Points on a hilly landscape, in no order, each with its height.
From any point a ball rolls to the lowest of the 3 points nearest to it. It stops when none of these is lower. Distance is the straight distance between rows; heights are no part of it.
sofi (h 512): [ 82  66  47 152  96  76 101 108]
detar (h 268): [139 124 152  57  91  68 108  95]
zosud (h 200): [122 103  98  88 137 125  93 110]
Mog (h 153): [154 113 149  47  92  97  89  76]
Mor (h 677): [ 72  61  43 156  89  73  89 106]
nusu (h 637): [ 72  76  49 156  92  62 122 131]
mekel (h 492): [ 65  96  75 132  89  84 132 124]
fito (h 420): [ 94  93  71 125 117  95 116 119]
kek (h 439): [ 88 103  82 114 112 101 117 118]
podab (h 374): [ 87  75  62 114 124 120  76  81]
Riso (h 265): [ 97 117 117  78 111 124 100 107]
gera (h 214): [151 119 152  58  93  81  99  87]
minez (h 422): [ 83  64  48 146 103  86  95 100]
Mam (h 508): [ 74 111  98 114  94 105 121 113]
Sini (h 203): [121 117 142  42  95 132  76  83]
bekeb (h 388): [127 130 152  71  86  62 116 102]
Lil (h 390): [ 67  72  43 122 107 106  70  90]
Finu (h 263): [107 113 106  84 124 122 100 116]
bifeb (h 382): [ 89  73  59 123 117 111  83  84]
fopo (h 255): [121  92  88  98 139 125  91 100]
datuv (h 277): [116 119 130  46 115 138  83 106]
Pav (h 164): [150 114 150  58  91  94  92  79]
tuvu (h 389): [ 80  66  50 134 105  96  86  91]
Sov (h 279): [124 116 140 110  81  74 117  90]
Maro (h 205): [162 112 150  36  92  93  88  78]
mevo (h 393): [ 61  73  40 125 103 102  72  95]
sepa (h 329): [109  82  74 109 133 125  83  85]
dag (h 386): [103  81  66 123 124 109  96  95]
Raraz (h 166): [117 113 138 107  80  94 108  85]
Mem (h 474): [ 85 109  90 107 109 108 116 119]
reve (h 237): [ 98 118 129  76  97 125  96  98]
bala (h 32): [134 113 149  62  88 112  83  76]
tosob (h 75): [146 112 149  25  90 128  72  68]
fak (h 183): [ 67 104 101 134  70  95 130 105]
fipi (h 257): [129 125 145 101  85  70 114  96]
Susu (h 232): [107 116 136  68  97 127  89  91]
veror (h 419): [ 47  73  29 129  96  92  61 113]
Bofo (h 332): [114 127 164  28  75  64 124  90]
fupo (h 421): [ 48  77  26 123 104  95  58 115]
nati (h 301): [ 81 111 117 115  78 107 117  94]
ture (h 519): [ 60  94  72 137  84  80 133 126]
Sevo (h 294): [ 91 118 116  86 106 122 104 107]
sut (h 331): [ 76 105 108 129  72  97 125  94]
fote (h 251): [108 119 126  61 112 132  87 107]
sege (h 428): [103  96  78 114 126 105 108 113]
gafi (h 278): [117  87  84 103 137 125  86  93]
kef (h 385): [ 80  70  50 130 111 104  82  86]
mipa (h 454): [ 79 106  88 114 104 103 121 121]
Tik (h 239): [107 114 111  73 127 128  94 115]
Navit (h 178): [102 112 131 116  76 100 110  85]
Repe (h 213): [ 94 117 125  87  94 122 102  97]
Kudef (h 247): [103 117 125  67 110 131  93 104]
suve (h 520): [ 69 107  89 123  91  98 125 117]
dul (h 298): [132 126 149  86  86  67 113  98]
menud (h 711): [ 65  60  40 152  88  79  83 102]
Viso (h 397): [ 59  79  37 113 112 110  65  99]
redu (h 360): [ 82 114 111 102  94 113 112 103]
Rap (h 221): [116 115 142  55  94 130  83  84]
mir (h 414): [ 49  67  33 136  91  91  67 105]
ribi (h 506): [ 85 113 101 101 107 109 115 114]
fil (h 155): [119 114 141  98  82  99 102  80]
zel (h 644): [ 77  69  48 157  94  63 114 124]
boni (h 705): [ 70  61  44 150  92  80  88 101]
tagag (h 224): [119 108 106  76 135 131  90 112]
lanal (h 187): [100 109 128 123  72  94 118  86]
niduk (h 449): [ 76  98  72 128 101  89 126 124]
Nefil (h 284): [113  92  83 108 134 114  96 102]
Nos (h 182): [ 96 114 130  91  87 117 102  89]
magas (h 465): [ 71 111  99 119  87 102 123 108]
Kome (h 208): [134 118 146  90  86  80 107  89]
Zat (h 403): [ 61  67  40 136  96  93  75  96]
gege (h 273): [151 122 154  29  94  74 105  92]
gedu (h 387): [ 97  79  65 129 118  99  98  98]
Kulu (h 395): [ 90  75  53 139 109  88 102 104]
Gumep (h 373): [ 98 112 100  97 120 116 105 118]
Selem (h 330): [120 124 161  20  77  66 122  87]
Sev (h 240): [123  93  92  96 139 126  86  99]
Tokun (h 429): [ 84 101  77 121 109  98 120 123]
rupa (h 435): [ 89 115 107  94 109 116 109 114]
falez (h 167): [125 116 141 100  81  91 105  83]
mizu (h 402): [ 89  74  53 142 108  83 103 107]
pite (h 307): [132 128 157  33  87  65 116  97]
tinin (h 410): [ 90  84  61 136 110  86 114 118]
Fifi (h 136): [148 111 150  38  90 113  78  69]
Tokur (h 259): [ 80 109 114 124  76 102 120  92]
Poni (h 134): [115 114 141  86  87 111  95  82]
zaki (h 349): [104  79  72 113 131 120  81  84]
bop (h 399): [ 68  78  47 110 117 115  69  87]
sezot (h 549): [ 64  88  62 142  88  71 132 132]
Sisam (h 470): [ 58 101  84 133  77  89 132 117]
tuvuz (h 98): [131 113 146  78  84 104  94  77]
lub (h 645): [ 71  73  51 158  90  57 118 133]
buk (h 577): [ 77  86  58 141  99  76 124 127]
Zasag (h 241): [119 112 114  65 129 134  87 114]
Vofe (h 248): [150 120 153  43  95  76 103  90]
Dapa (h 216): [ 88 114 125  96  88 116 105  93]
tagip (h 614): [ 75  61  44 159  90  65  99 111]
gom (h 610): [ 80  75  53 150 100  70 119 125]
Dom (h 114): [149 112 152  51  90 103  85  74]
telu (h 304): [136 124 150  67  89  67 110  96]
koz (h 156): [105 114 135  99  83 108 103  83]
zufa (h 244): [121 119 136  36 108 139  75  94]
Seri (h 582): [ 83  69  50 151  99  72 110 116]
Kas (h 245): [117 100  91  99 135 118  98 108]
Fiti (h 131): [139 112 147  41  91 120  77  73]
dato (h 181): [129 117 144  35  96 135  73  79]

Two balls start at each pair of points below. Name the first point that both come to, or write -.
bekeb / Vofe -> gera
dul / Sov -> fil
Riso / ribi -> Nos
Sevo / Navit -> koz
Rap / datuv -> dato

Where does a ball stop that starts at each point below?
podab -> zosud
fipi -> fil
gom -> Kulu
Susu -> tosob
Sini -> tosob
Dapa -> bala
Selem -> Dom
fopo -> zosud
pite -> Dom
rupa -> bala

Call two points neighbours if one is among the 3 nearest of the other. Go from one point of each pair to the other, from neighbour to neighbour, staying as low as possible. Name the highest point that can't be avoided.
zosud / fak -> sut
tosob / bala -> Fiti
zosud / Dom -> fote
